A landscape with many valleys, sampled at points; each row gives a point and its height.
A ball rolls from a point to the lowest of its 2 nearest points, and stops where none of them is lower. Distance is the straight distance between rows; heights are no part of it.
Z279: [120 126 107 167  97  75 128 104 106 103  67 199 113 142 148  90 128 200
 118 117 142 159 112 145 164 130 162 146 143 135  65]  height 161
Z137: [120 152 155 162 165 114 136 124 116  66  89 177 115 118  80 137 136 180
 115 102 174 148 114 131 147 126 198 202 147 126  42]  height 437
Z118: [135 136  68 127 155 131 137 127 179 120 139 123 164 116 142 146 114 144
 126 124 153 169 182 178 181 125 147 149 183 158 143]  height 512
Z338: [157 126 147 159 105 114 114 142  93 124  80 154 113 184  89  99 139 132
 123 132  93  50 134 117 156 143 136 146 121 133  58]  height 451
Z278: [128 134 183 115 137 127 138 149 132 122 115 170  88 143 112  85 114 131
 118 109 129 143 203 155 139 165 183 171 157 124  59]  height 548
Z416: [165 170 126 161 113 169 136 135 128  85  62 144 146 114 110 109 128 178
  88 106 140  99 143 146 164 108 121 166 158  97 108]  height 221
Z483: [126 110 101 109 137 125 149  78 160 152 151 170 114  98 124 139  87 136
 144  92 126 165 110 110  90 126 184 139 167 159 139]  height 450
Z503: [ 88  73 153 132 158 114 127 138 108 115 166  92 147 146  88 141 119 136
 130 170 165 133 108 115  66 102 120  81 115 141 153]  height 233
Z419: [140 127  71 108 134 110 118  91 108 174 143 165 144 137 114 147 132 125
 139  99 113 109  89 112 159 117 166 153 145 172  74]  height 271
Z700: [202 186  98 139 107 130 123 111 153 126 127 101 178 147 137 177  93  85
 120 151  93 136 143 133 185 108 134 126  63  94 151]  height 196
Z262: [144 120 184 129 133 180 178 161 134  98 117 125  68 110 144  51 130 176
 124 134 147  97 128 140  92 149 119 128 167 125 147]  height 203
Z23: [144  84 163  80 113 110 110  82 142 134 170 128  64 157 119 114  68  88
 164  98 127 120 145 106  78 147 157 113 126 114 132]  height 741
Z120: [100 113 171 142  93 103 108  92 123  85 138 106 132 146 146 130 111 137
 142 128 137 140 163 202 106  99  91  92 131  74 120]  height 574
Z156: [ 91 111 119 129 147 108 117 125 127 150 125 129 178  93 121 162 139 129
 137  96 128 189  97 119  72 112 159 131 113 109 149]  height 487
Z269: [143 125  93 120 176 162 180 165 149 166 145 154  67  99 123 123 170 151
 137 164 174 110  91 133 134 140 127 154 139 173 136]  height 328
Z325: [ 69 132 122  98 125  93  94 125 105 197 109 120 146 110 164 166 142  94
 135  77  91 172  99 112  66 117 132 116  87  98 135]  height 536
Z216: [159 107  90 112 121 129 114 104 134 147 155 119 110 151 142 130  90 104
 136 140 111 104 131 120 157 131 121  95 135 175 152]  height 492
Z2: [105 141 155 113  57  85 130  60 165 133 132 138 130 149 123 161 113  90
 139  89 104 182 160 125 105 158 108 164  80  59 129]  height 330
Z831: [138 132  64 120 110 159 129  69 139  78 133 113 152 112 123  86 104 163
  90 120 163 157 102 122 115 105 114 113 128 132 212]  height 299
Z437: [145 138  95  89 158 155 164 141 130 180 168 133  62 136 137 118 158 162
 142 124 166  63 106 160 176 141 145 158 158 184  97]  height 357
Z445: [101 112 155  94 130  78 102  93 147 140 164 137 108 125 140 170 112  80
 173 100 100 139 141 175 103 113 123 132 159 117  98]  height 510
Z794: [121 168 112  82 123 149 151 122 149 110 168 145  74  96 227 120 127 100
 171 117  84 118 111 114 129 135  95 105 131 137 182]  height 434
Z624: [167 103 112 150 101 140 107 122 112 123 126 100 137 167 109 100 113 130
 110 163 118  91 128 100 134 128 109  86 109 165 157]  height 473
Z807: [101 111 163 111 175 103 114 127 124 165 156 107 130 106  80 186 135  64
 157 116 112 132  91 127  76 126 119 150 126 120 113]  height 320
Z792: [ 76 148 121  95 121 121 138  92 148  83 165 121 118  96 166  82 132 140
 164  91 142 188 101 114  59 110  90 110 103 103 196]  height 300
Z370: [175 148 127  94 117 187 161 151 148 104 156 152  70  99 140 101 130  71
 127 183 129  46 115 103 166 160  89 138 107 137 152]  height 147
Z351: [114 141 105 114  64  88 126  93 151 149 138 133 138 136 173 165 105 100
 143 105  78 185 163 120 135 134 127 122  70 103 159]  height 282
Z937: [132 184  94 108 139 161 138 116 142 120 117 110 165  68 164 152 131 101
 132  90 111 144 101 140 133 111  94 156 140 101 188]  height 482
Z76: [116 143  91  95 121 143 122 161 136 114 162  96 154 138 130 133 146  59
 119 190 134 118 101  95 146 152  82 125  61 155 187]  height 411
Z34: [100 132 168 140 167 128 113 170 130 121 114  96 183  86  78 197 173 109
 133 125 163 146  92 139 107 118 134 155 145  92 124]  height 291
Z393: [145 106 181 133 131 149 150 175 132 113 102 115  87 168 122  71 126 159
 122 150 137  89 179 153 128 160 123 118 161 133 109]  height 230
Z827: [156 147  75 180 100 126 154 131 110 108  52 188 152 151 129  99 131 189
  83 116 130 119 149 119 173 130 150 160 128 127  87]  height 197
Z840: [175 120 165 138 137 130 115 139 141  98 150  82 108 166 140 105  94  81
 134 171 133  93 194 153 183 172 132  77 104 142 147]  height 617
Z718: [134 196 128 103 126 156 157 135 164  79 148 124 120  77 191 136 145  83
 148 121 100 102 107 132 132 133  68 139 124  99 184]  height 458
Z574: [194 114 135 161  85 131 126 131 107 124 106 119 108 206 129  91 105 143
 112 142 109  50 156 113 152 143 134  99 127 153  94]  height 461
Z727: [117 130 167 121 160 115 142 136 150  84 148  94 155 117  63 147 142  87
 127 118 172 141  91 101  58 139 119 153  80  90 179]  height 327
Z705: [160 158 114 150 122 176 136 141  83 139 101 113 102 118 165 112 148 135
 118 142  86  45  83  85 153 114  88  91 116 130 150]  height 700
Z957: [ 99 136  78 101 129 144  98 156  69 203 109  96 138 125 181 109 148 152
 104 153 100 124 100  60 146 124 102  51  70 135 169]  height 366
Z894: [115 101 125 142 126 149 135  87 126  97 145 117 123  99 145  84 107 195
 110 118 158 167 104 131  69 114 142  88 155 139 184]  height 232
Z47: [104  85 164 160 115  73 129 118 145 124 113 179 134 148  98 148 118 132
 145 138 120 180 174 153  99 137 160 150 115 120  68]  height 643
Z345: [127  93  81  98 149 135 161 125 164 169 164 175  84 121 150 105 109 122
 167 126 114 160 126  77 106 149 138 141 131 175 157]  height 335
Z255: [143 165 123  83 132 119 144 132  88 150 151 139 103 151 155  80 128 156
 128 112 144 100 169 165 186 162 197 130 206 174  82]  height 380
Z781: [ 90 134 123 148 125  88  80 136 117 111 116 116 184 119 125 160 152 148
 129 108 145 188 121 188 155  96 128 132 183 126 111]  height 344
Z377: [113 163 161  88 148  94 130 127 116 117 119 186  71 142 144 108 116 119
 153  93 114 137 150 145 151 135 187 179 161 153  22]  height 525
Z931: [135 118 168 113 120 122 121 133  90 159 124 118  85 148 150 144 122 109
 150 131  90  47 115 148 127 112 104 110 162 129  78]  height 280
Z860: [110 118 191 118 164 127  88 122 147  88 161 101 121 130  75 144 113 109
 127 120 170 123 173 193 140 128 144 135 183 112  96]  height 471
Z739: [145 112 133 155 129 157 116 138 133  88 109  86 137 136  95 108 133 129
 102 151 148 111 120 143 128 135  84 125 144 124 167]  height 486
Z298: [170 116 131  94 149 153 138 117 160 113 145 123  93 147  88 102  79  84
 124 134 142  85 166 117 143 179 134 155 128 139 136]  height 597
Z258: [129 139 114 102  83 183 152 138 129  90 163 149 100 111 134  79 148 110
 103 180 135  62  94  84 122 148  79 115  95 137 184]  height 126
Z991: [100  87 103 126 135 128 139 186 139 126 171 110 127 136 123 119 170 131
 128 222 169 126 122 136 126 133  88  91 108 183 170]  height 268
Z348: [156 179  50 143 145 167 157 185 111 178 107 109 174 102 176 151 153 135
 110 168 129 124 104  99 175 110 115  97  87 143 159]  height 396
Z623: [144 172 139 124 126  96 123 143 127 130 115 159  97 164 171 135 128 126
 136 117  86 106 157 134 200 136 166 155 141 160  45]  height 505
Z259: [161 183 140 157 138 123 105 158 112 113 106 134 149 147 167 156 164 137
 136 136  77  85 133 152 202 105 134 137 142 143  70]  height 496
Z678: [ 89  91 168 142 180  76 150 145 115 128 132 183 139 134 111 166 135 166
 158 119 149 138 122 116  98 112 189 145 164 153  54]  height 377
Z927: [137  99 169 172 147 160 171 153 111 129  95 154 106 123 110  83 145 191
 124 125 135 112 107  85  66 124 156 124 133 127 119]  height 71
Z968: [148 178 151 142 147 163 152 165 168  90  96 142 127 116 171 122 133 135
 116 119 100 122 186 162 183 130 117 164 160 122 118]  height 425
Z832: [131 148 150 139 101 137 110 122  78 121 134  97  93 137 195 120 123 128
 136 139  64  83  98 107 128  90  87  46 110 114 155]  height 706
Z231: [136 121 154 107 121 159 178 122 166  86 129 151  69 100 166  40 111 135
 150  98 128 139 154 117  84 163 124 142 143 100 156]  height 152
Z638: [ 70 118 130 171  90  57 108 103  86 104  81 165 149 117 130 142 129 158
 120 142 145 212  86 161 128 117 133 135 133  90  75]  height 407
Z80: [ 95  92 172 139  77  77 129 101 148 126 120 166 107 152 177 128  96 127
 150 112 106 178 193 171 124 142 127 135 119  91  76]  height 625
Z12: [122 137  72 151 140 130 110 136 129 145 109 140 196 121  90 162 148 161
 116 125 162 156 112 147 165 104 150 145 175 155 112]  height 312
Z143: [ 75 125 142 142  53 101 121 116 110 143 118 127 131 142 199 118 112 169
 133 110  81 189 150 137 102  88  93  86  76  89 141]  height 522
Z163: [129 133  95 126 134 185 155 136 127 141 101 135  97  78 155 105 148 171
 118 121 135 116  81 110 113 114 111 121 155 131 168]  height 273
Z572: [138 172  94 109 147 168 135 181 113 146 120  91 164 101 153 157 148  73
 111 156 130  99  86 121 164 131  75 125  77 129 169]  height 402
Z382: [118 119 158 159 124 109 130 148 111  97  98 167 127 148 131  85 131 206
 126 117 153 140 134 155 125 119 170 144 181 127  53]  height 113
Z122: [169 156  66 128 152 170 153 127 152 119 143 114 152 108 155 126 102 150
 115 139 183  99 143 162 196 121 135 124 189 163 155]  height 495
Z336: [135 118  97  95 128 108 127  61 148 139 154 161 141 112 127 124  83 135
 137  89 155 165 160 164 138 136 199 159 183 158 104]  height 459
Z424: [159 175 127 147 120 156 104 126  98 122 128 109 133 130 164 144 160 153
 123 131 125  53 114 161 206 110 117 120 183 146 109]  height 503
Z174: [115 150 133 112 167 132 131 167 176 143 141 131 139 120 108 161 148  80
 141 142 102 152 173 159 159 143 101 196 145 139 111]  height 180
Z573: [123 125 169 138 100 126 123 127 111 136  83 155 100 127 153 112 128 128
 139  90  69 103 121 116  89 125 110 144 122 103 116]  height 465
Z157: [111 143 151 114 125 145 144  89 176  48 165 138 104  97 166  49 122 132
 154  98 175 167 139 129  65 148 114 115 124  99 178]  height 225
Z434: [154 131 202  95 158 162 154 104 136  91 138 110  64 115  91  97  99 116
 125 110 147  82 115 120  82 153 150 157 151 100 128]  height 213
Z687: [162 158  68 138 114 142 106 117  71 166  68 134 200 117  85 156 136 108
 107 105 122  98 108  97 171 131 122 155  93 103  80]  height 130
Z62: [ 93 183 135 108 146 152 124 165 124 134  73 110 151  82 160 155 179 109
 129  81  98 148  99 151 105 118  87 145 128  69 147]  height 508
Z5: [ 79 138  96 148 107  90  77 114  63 127  91 136 181  97 157 142 156 164
 124 106 132 172  86 152 123 100 132  96 156  97  96]  height 378
Z415: [100 137 150  90 146 130 119 146 122 132 158  80 111 111 124 161 157  53
 154 147 115 106  87 140 102 135  70 139 115 102 154]  height 222
Z232: [145 123 161 159 145 136 128 164 116 147  72 152 129 154  65 124 171 118
 103 131 104  75 114  99 113 137 116 166 118 112  78]  height 441
Z494: [123 156 122  77 169 139 135 127 132 155 166 149  96 114 132 105 109 114
 137 102 149 145 201 178 179 152 193 162 187 160  80]  height 345
Z783: [ 87  84 179 151 161 121 144 160 137  93 146 127 133 110 154 143 136 199
 154 131 180 137 125 176  99  79 149  92 211 120 105]  height 119
Z472: [115 129 128 115 177 136 129 119 138 139 173 140 132 121 106 150 145 172
 144 112 193 136 115 160 149 121 203 158 210 185  71]  height 442
Z433: [168 183  86 142 126 139 111 134 112 146 106 112 184 117 131 183 132 102
 119 126 106 111 120 129 178 107 124 143 108 128 124]  height 163
Z17: [195 159 108 145  87 162 114 107  98 142 109 137 110 138 155 120  99 130
 114 113  75  53  99  72 168 113 138 105 121 135 129]  height 696
Z449: [119 104 102 139 137 116 127 154 104 199 120 129 116 143 126 132 157 123
 133 143  93 104 115 101 122 126 118 103 130 153 118]  height 206
Z889: [105  71 149 121 127  90  97 110  92 158 144 104 140 165  82 148 103  98
 136 142 131 125 109 110  64  92 132  81  90 121 116]  height 292
Z492: [119 137  77 150 181 160 157 169 114 199 109 157 136  87 111 147 210 169
 129 122 142 108  85 108 133 129 132 147 144 121 105]  height 226
Z948: [122 112 130 117 117  79  92 140 111 190 138 114 159 163 124 191 139  68
 167 130  81 127 123 126 141 130 107 129  96 162 106]  height 444
Z154: [160 114 103 165 139 137 148 178 132 133 148  98 138 168 138 124 155 138
 122 204 145 104 159 133 180 147 109  99 122 192 160]  height 278
Z540: [119 149 161 100 183 156 131 132 179 106 156 123  93 114 144 130 124  55
 142 116 127 142 197 177 171 165 120 158 146 127 129]  height 234
Z257: [102 110 127 135 135  82 132 156 145 158 130 157 135 140 166 151 143 129
 157 127  88 167 167 169 146 127 133 132 144 162 112]  height 183
Z731: [123  83  78  88 125 119 130 126 143 124 173 121 137 159 100 108 113  95
 138 169 141 159 129  66 103 135 118 114  65 160 187]  height 638
Z561: [107  83  98 137 174 123 143 171 125 186 158 109 131 141 102 144 170 133
 131 172 152 142  96 115 107 131 125 110 109 180 146]  height 246
Z286: [112 136 133 140 135 174 132 117 104  97  89 114 127  85 116  98 150 162
 102 113 140 121  65  84  65 111 114 108 121  86 182]  height 219
Z508: [123 104 155 102  98  86 103  55 146  96 181 102  97 158  99 110  84  88
 154 106 155 138 136 106  59 123 110  96 101  97 151]  height 697
Z496: [ 96 122 177 168 102 129 122 139 135  72 113 106 149 117 140 126 148 171
 128  97 138 180 138 185  93  94  96 123 156  57 128]  height 555
Z356: [120 141 140 149 144 100 133 173 158 132  92 169 149 148 114 150 165 134
 134 129  88 167 176 149 158 142 130 187 132 141  85]  height 139
Z184: [152 114 164 100 170 145 121 107 134 122 176  92 108 126  81 114 102 119
 126 135 193 105 145 166 148 148 173 135 189 160 117]  height 440
Z549: [105  95 201 143 174  94 137 149 109 128 137 128 144 118  62 206 135 103
 145 125 134 118 116 106  64 124 149 160 106 112  91]  height 393
Z964: [185 141 114 106 114 134 118  81 162 119 134 126 135 144 106 132  61  92
 111 114 131 113 196 144 191 148 147 153 129 135 123]  height 578
Z626: [115 100 100 140 127  98 121 145 150 140 142 103 152 152 156 137 125 121
 136 159 119 171 177 144 135 132 106 107 117 165 168]  height 227
Z551: [198 170  67 129 110 138 142 119 148 160 139 180 136 149 168 160  77 125
 139 121  77 124 147  93 201 104 170 143 112 145  93]  height 276
Z855: [105  94 112  86  89 115 107  85 124 101 179 121  96 159 127  85  98 102
 137 136 122 140 111  65  84 128 100  86  78 129 188]  height 661
Z33: [ 78 110 149 158 109  70 124 100  93 124 112 159 163  89 128 165 133 163
 126 108 134 215  92 129  71 107 165 123 103  83  91]  height 436
Z655: [145 137  51 113  88 117 126 104 136 170 126 134 173 131 159 144  88 133
 114 118  97 175 146  83 151 113 144 106  71 133 178]  height 228
Z910: [147 127 169 146 164 156 165 125 125 129 116 133  91 115  75 122 124 154
 116 127 163  68  88  97  87 138 162 152 145 134 122]  height 135
Z105: [113 101 211 175 174 111 144 191 124 116  94 147 131 148  67 151 154 121
 138 141 113 121 144 117  82 133 132 163 120 103  72]  height 423
Z69: [210 155  79 144 118 148 117 109 103 156 132 118 160 175 108 143 108 125
 110 134 108  61 107 102 194 117 137 109 117 172  96]  height 690
Z566: [154 145 139  96 130 146 129 145 139 127 170 118  84 111 150 154 141  53
 152 172 105  71 102 127 153 154  68 134  98 139 149]  height 172
Z89: [147 117  69 138 123 123 109 140  83 204  96 132 167 154  92 149 151 114
 124 134 102  96 104  62 151 138 131 120  90 152 106]  height 165
Z108: [101 141 189 144  91 110 142  93 167  99 115 130 126 134 104 127 131 109
 125 102 126 174 180 163  98 156  91 170  98  43 120]  height 367
Z236: [149 113 128 125 164 138 101 104 116 131 166  95 146 129  72 164 130 125
 131 130 171  90  93 154 139 117 132 133 179 157 116]  height 404
Z115: [ 84 128 167 143 177 132 113 161 113 127 138 102 144  78 122 182 161 145
 144 124 163 128  74 139 106  79 126 106 198  95 131]  height 334
Z162: [147 145  96 118 146 144 158 134 160 153 113 166 124 120 133 115 108 141
 123 108 109 123 159 117 138 129 136 169 155 151 115]  height 189
Z612: [124 111  77  80 123 141  88  99  90 188 128 101 148 108 115 130 111 105
 114 112 124 145  67  53  90 121 132 108  82 131 165]  height 309
Z57: [147 136 112 165 109 156 104 125  97 102 116  79 148 125 130 123 141 165
  97 129 145  78  93 149 159 103 102  98 181 141 149]  height 497
Z590: [131 143  96 130  75 137 129 139 134 147  68 114 164 164 119 107 107 126
  89 132 107 154 150  59 122 136 107 121   6  99 187]  height 120
Z747: [135 131 139 146  84  86 101  81 108  86  80 153 138 151  65 142 104 114
 101 143 131 136 132 141 168 136 147 182 103 103  63]  height 669
Z810: [ 88  91 116 111  33  75  97  48  99 156 142 148 117 147 145 136  88 143
 123  96  95 173 108 111  97  97 142  88  97  94 120]  height 457
Z97: [154 159 162 155  95 125  97 127 113 119  98 124 121 119 163 147 131 118
 131 117  56  96 128 137 154 115 116 120 123 102 107]  height 485
Z582: [105 106 150 118 157 133 126 126 108 130 149  85 149 109  73 142 125 102
 113 140 168 141  61  69  50 128 134 102  70 114 168]  height 281
Z654: [100  97 175 123 107  90 123  72 156 110 164 118 106 137 149 122  92 107
 154  97 147 171 206 195 121 150 130 112 129  88 114]  height 601
Z239: [ 88 112 149 136 149 144 129 154 123  74 162  81 149 116  94 119 162 136
 116 164 184 144  82 127  78 116  98  90 127 113 191]  height 201
Z979: [174 149  87 165  87 102 153 122 170 146 121 172 151 156 175 154  94 130
 127 150  76 170 186 120 193 125 173 130  91 131 109]  height 272
Z260: [151 154  69 112 136 130 115 124 108 197 152 127 150 109 133 184 135  95
 155 112  96 105  94 111 179 123 112 144 129 167 113]  height 207
Z412: [163 108  92 119  92 136 129  70 149  89 141 106 135 137 132  78  80 129
 113 130 165 142 168 140 137 134 140  94 131 148 178]  height 350
Z99: [133 104 112 143 150 135 154 131 149 140 121 138 119 137 128 111 130 171
 126 139 146 130 133 140 117 134 161 127 177 160 129]  height 125
Z597: [ 78 138 123  82 120 125 133 103 125 135 153 127  91  87 207 115 134 132
 165  88  88 159  88 110  80 103  99  95 133 123 184]  height 379
Z538: [103 127 157 112 172 140 155 146 132 157 145 135  70  66 146 146 170 148
 154 129 138 112  78 145  94 118 112 135 177 136 132]  height 426
Z296: [223 167 117 151 102 136 121 115 174 134 158 121 134 170 160 140  92  97
 130 164  78 141 179 133 201 123 175  98  97 121 128]  height 236
Z450: [121 137 124 153 181 155 150 195 144 145 113 126 163 115  65 164 196 141
 114 140 167 119  99 135 139 118 134 166 153 125 114]  height 257
Z463: [124 121  67 146 157 184 180 160 127 148 133 149 111  70 114 103 165 179
 113 168 182 122  73 102 120 124 130 128 136 154 183]  height 305
Z478: [151 119  94 151 105 145 139 140 125 119  80 116 179 133 107  97 124 158
  82 137 126 151 151  99 127 115 115 121  80 108 178]  height 149
Z460: [ 94 127 175 130 132 165 143 121 125  61 157 107  98 100 122  74 148 148
 110 145 164 107  73 112  49 118  90  90 118 105 184]  height 164
Z280: [141 163 129 147  75 125 154 137 156  92 107 105 156 163 146  97 127 124
 106 150 102 168 187  98 145 147  98 120  23 100 192]  height 98
Z37: [132 113 153 144 106 120 144 146 150  85 120 104 141 160 110  90 131 112
 124 153 126 166 177 126  92 155  79 117  65 102 172]  height 73
Z878: [153  92 102 115  98 141 144 143 153 122 134 149  99 174 130  88  97 121
 130 157 105 134 165  56 121 147 114 120  65 144 172]  height 622
Z585: [ 75 144 160 159  53 117 136 100 129 106 115 114 153 120 177 108 140 176
 130  96 124 206 145 166  92 114  75 125  93  53 142]  height 538
Z976: [113 149 147  86 171 133 108  83 163 119 165 118 122  78 106 172 112  93
 138  87 135 142 124 168 121 122 146 176 194 125 120]  height 513
Z240: [141  98 143  59 106 124 113  94 135 118 195 123  43 140 155 104  88  64
 161 134 106  76 115  93 112 158 107  94 134 133 153]  height 777
Z649: [125 101 137  81 145 112 111 116 145 161 187 116  90 136 157 145 103  77
 172 124 103 120 146 147 139 137 122 111 159 162 125]  height 537
Z759: [106 101 129 127 122 150 145 138 100 143 123 128  83 120 157  67 129 168
 115 127 102 114  94  94  84 114  98  82 129 141 170]  height 314
Z357: [125  71 110 122  81  81  95  69 118 155 151 135 128 156  93 145  96 122
 125 121 119 159 118  96  84 119 158 103 106 140 127]  height 381
Z20: [121  78 161 157 141 109 119 148 123 112 143 129 138 163  98 122 135 189
 130 147 167 119 142 167 114 112 158 110 195 156  86]  height 59
Z774: [111 109 163 138 151 122 114 155 143  97 145  91 140 155 130 142 135 108
 140 147 148 121 178 184 146 132  94 117 171 125 119]  height 453
Z22: [ 97  94 150 177 141 137 139 145 126  94 118 116 158 107 127 115 149 215
 120 126 168 164 106 139  84  86 145  85 175 124 159]  height 171
Z939: [131 101 172 141 127 120 144 173 112 143 134 122  93 185 158 110 133 133
 155 156 115  67 183 170 136 130 102  97 151 147  76]  height 248
Z755: [123 131 147 110 159 136 132 150 123 162 170 116  64 103 140 145 164 124
 154 143 160  61 100 176 149 127 112 146 179 151 109]  height 389
Z355: [181 172  83 108 116 154 153 112 153 135 131 163 107 105 170 118  56 134
 116  97  99  86 154 109 187 111 154 145 151 143 116]  height 239
Z405: [102  91  96 103 121 127 106 144  91 160 147 133  96 146 170  79 125 159
 112 164  86 136 104  58 119 114  98  62  82 171 180]  height 346
Z990: [125 134  68 152  58 125 143  96 120 154  69 152 196 127 139 129 108 160
  76 110 125 193 147 115 141 118 130 129  84 104 158]  height 181
Z109: [101 141 169 134 172 116 147 137 129 104 148 169 113 104 108 150 129 176
 128  98 176 133 121 122 124 128 224 175 179 155  59]  height 409
Z628: [125 126 116 102 121 108  91 154 120 164 128  77 170 148 120 169 132  56
 127 150 118 127 105 123 127 144  97 125  59 143 156]  height 424
Z292: [183 125 177  96 126 140 115 131 115 119 153  98  86 169 107  91  95  76
 127 151 127  44 168 138 185 170 131 118 136 150 119]  height 611
Z413: [116 140 104 161 148 143 128 154  99 147  71 135 173  92 104 128 170 163
 102 123 134 130  93  99 105 123 150 117 142 100 105]  height 182
Z787: [123 107 174 148 177 148 121 143 140  94 167  81 124  95  76 170 148 145
 134 149 201 100  88 143 119 106 138 119 190 131 146]  height 370
Z71: [153 112  86 112 106 140 149  85 148 118 129 146 133 116 154  89  58 150
 118 114 167 168 185 163 151 144 184 124 172 135 151]  height 395
Z826: [102 100 168 132 134 134 142 181 132  94 132  97 131 172  84 110 157 108
 124 174 137 124 129 100  64 138  70 114  60 106 160]  height 104
Z836: [173 125  91  87 136 165 127  86 127 123 176  99 115 107 120 106  83 111
 125 124 183  91 124 162 168 146 154 114 189 176 156]  height 472
Z806: [ 70 170 141  99 119 129  98 143 117 162  72  99 154 107 175 126 158 116
 116  72 118 159  94 120  66 131  93 110  64  63 152]  height 529
Z730: [152 148 167 125 108 129 110 109 134  96 110 131 105 153 101 111 100 109
 104 122 124 107 205 167 172 157 148 171 132 123  77]  height 562
Z243: [131 118 171 115 160 120 158  98 170 100 147 132 116 121  87 129 114  87
 159 103 129 147 119  81  55 149 131 170  96  95 151]  height 397
Z735: [112  92 128 129  45 116 105  90 101 143 127 125 101 150 167  99  95 167
 118 101  77 153 137  85 104 105 110  77  69 113 167]  height 500
Z696: [137 124  79 109 132 136 104 117  81 209 103 138 140  91 107 139 148 112
 120 105 100 116  73  52 102 139 142 121 116 116  94]  height 229
Z960: [147 152 119 155  70  69  98  70  88  78  77 148 109 174 122 127  91 147
 106 138 128 113 111 144 199 131 154 136 128 122  57]  height 677
Z95: [103 119 141 115 130 158 156 172 142 103 149 132 107 109 101 101 176  92
 109 192 155 107  81  98  79 146  81 132  83 124 175]  height 96
Z513: [139 133 156 151 142 156 159 173 187  87  98 137 132 101 125  97 147 159
 114 123 133 166 177 165 126 137 107 178 153  93 146]  height 412
Z997: [117 101  76 117 146 120 159 150 170 135 164 145 109 129 169 109 125 124
 153 176 135 160 153 133 136 151 114 105 145 197 179]  height 262
Z737: [139 127 137 133 129  75  93 137 138 144 148 118 162 163 102 183 129  74
 143 153  94 126 177 156 181 138 121 162 106 151  82]  height 464
Z85: [106 104 103 147 156  81 116 125  93 171 139 179 139 144 108 149 159 148
 145 119 123 135  83 108 111 118 168 129 141 156  54]  height 333
Z850: [101 144 153 123 136  94  97  96 138 117 134 135 160  87 118 187 130 104
 151  90 110 169 101 177 106 112 133 161 162  80 105]  height 418
Z849: [115 116 123 142  72  71 109  98 119 135  99 165 147 149 105 162 116 106
 115 130  88 166 137 132 142 136 135 157  95 109  98]  height 659
Z429: [123  92 117 168 149 135 141 158  96 172  86 141 153 114  96 102 154 201
  98 134 136 154 113  60  70 130 169  97  96 120 130]  height 131
Z620: [151 124  61 160 145 130 132 149 125 153 142 114 185 155 119 157 154 156
 128 148 149 128 146 148 193 116 129 117 140 190 136]  height 289
Z442: [119 143 145  99 165 151 126 112 161 101 137 129 120 104 115 118 102 101
 115  98 168 162 221 200 168 152 171 180 161 113 121]  height 290
Z617: [ 82 159  91 115 134 123  83 165  98 192  72  92 178 115 204 127 153 149
  91 132 106 160 131 100 135 132 132  70  60 129 151]  height 376
Z656: [133 165 191 121 144 161 147 152 158 101  88 132  84 121 125 124 141 107
 133 113  79 104 163 146 127 143  90 179 138 103 109]  height 439
Z905: [ 96 119 129 134 109 107  73  93  93 128 120  73 176 122 102 157 124 111
 111 101 146 144  94 151 102  94 113  90 118  97 145]  height 474
Z511: [122 173  75 151 132 145 125 183 105 166  60 124 195  97 187 149 176 159
 107 126 107 148 115 102 164 132 133 104 115 123 135]  height 387
Z798: [135 172  95 148 151 136 112 110  94  75  74 163 128 144  76 112 143 157
  90 100 174 104  94 139 176 113 162 197 145 119  35]  height 460
Z52: [123 148 136  91 191 156 152 105 167 124 173 137  76  65 127 149 129  93
 151 120 144 120  91 133 115 139 124 170 156 131 149]  height 483
Z136: [103  91 175 154 135 111 128 185 132 123 106 115 151 158  98 146 159 135
 132 150 138 133 159 153  93 110  99 136 131 106 106]  height 438
Z440: [172 161  84 159  86 103  98  93  95 113 114 156 158 160 140 144 119 140
 114 127 110  93 112 139 212 109 166 118 133 150  79]  height 684
Z309: [130 106 106 128 137 132  92 101  90 146 149  81 157 103  90 160 132 109
 122 134 156 111  62 122 111 109 113  89 141 149 165]  height 443
Z595: [138 105 201 161 129 123 142 143 172  90 109 138 109 145 106  95 127 128
 130 122 130 158 206 161 106 164 117 170 115  89 113]  height 394
Z548: [165 104 152 126 120 151 164 150 157 110 110 144  90 160  97  83 119 101
 121 157 117  94 148  94  93 169 101 144  95 123 149]  height 612

For each start below, name the point where the ball stops.
Z968 => Z37
Z156 => Z89
Z705 => Z460
Z574 => Z95
Z23 => Z259

For each start below, name every point that the ball comes to, in order.
Z948 => Z628 Z76 Z572 Z348 Z511 Z617 Z957 Z405 Z759 Z163
Z656 => Z968 Z513 Z595 Z108 Z2 Z351 Z655 Z990 Z478 Z590 Z280 Z37
Z325 => Z156 Z33 Z638 Z5 Z781 Z12 Z620 Z154 Z991 Z561 Z449 Z89
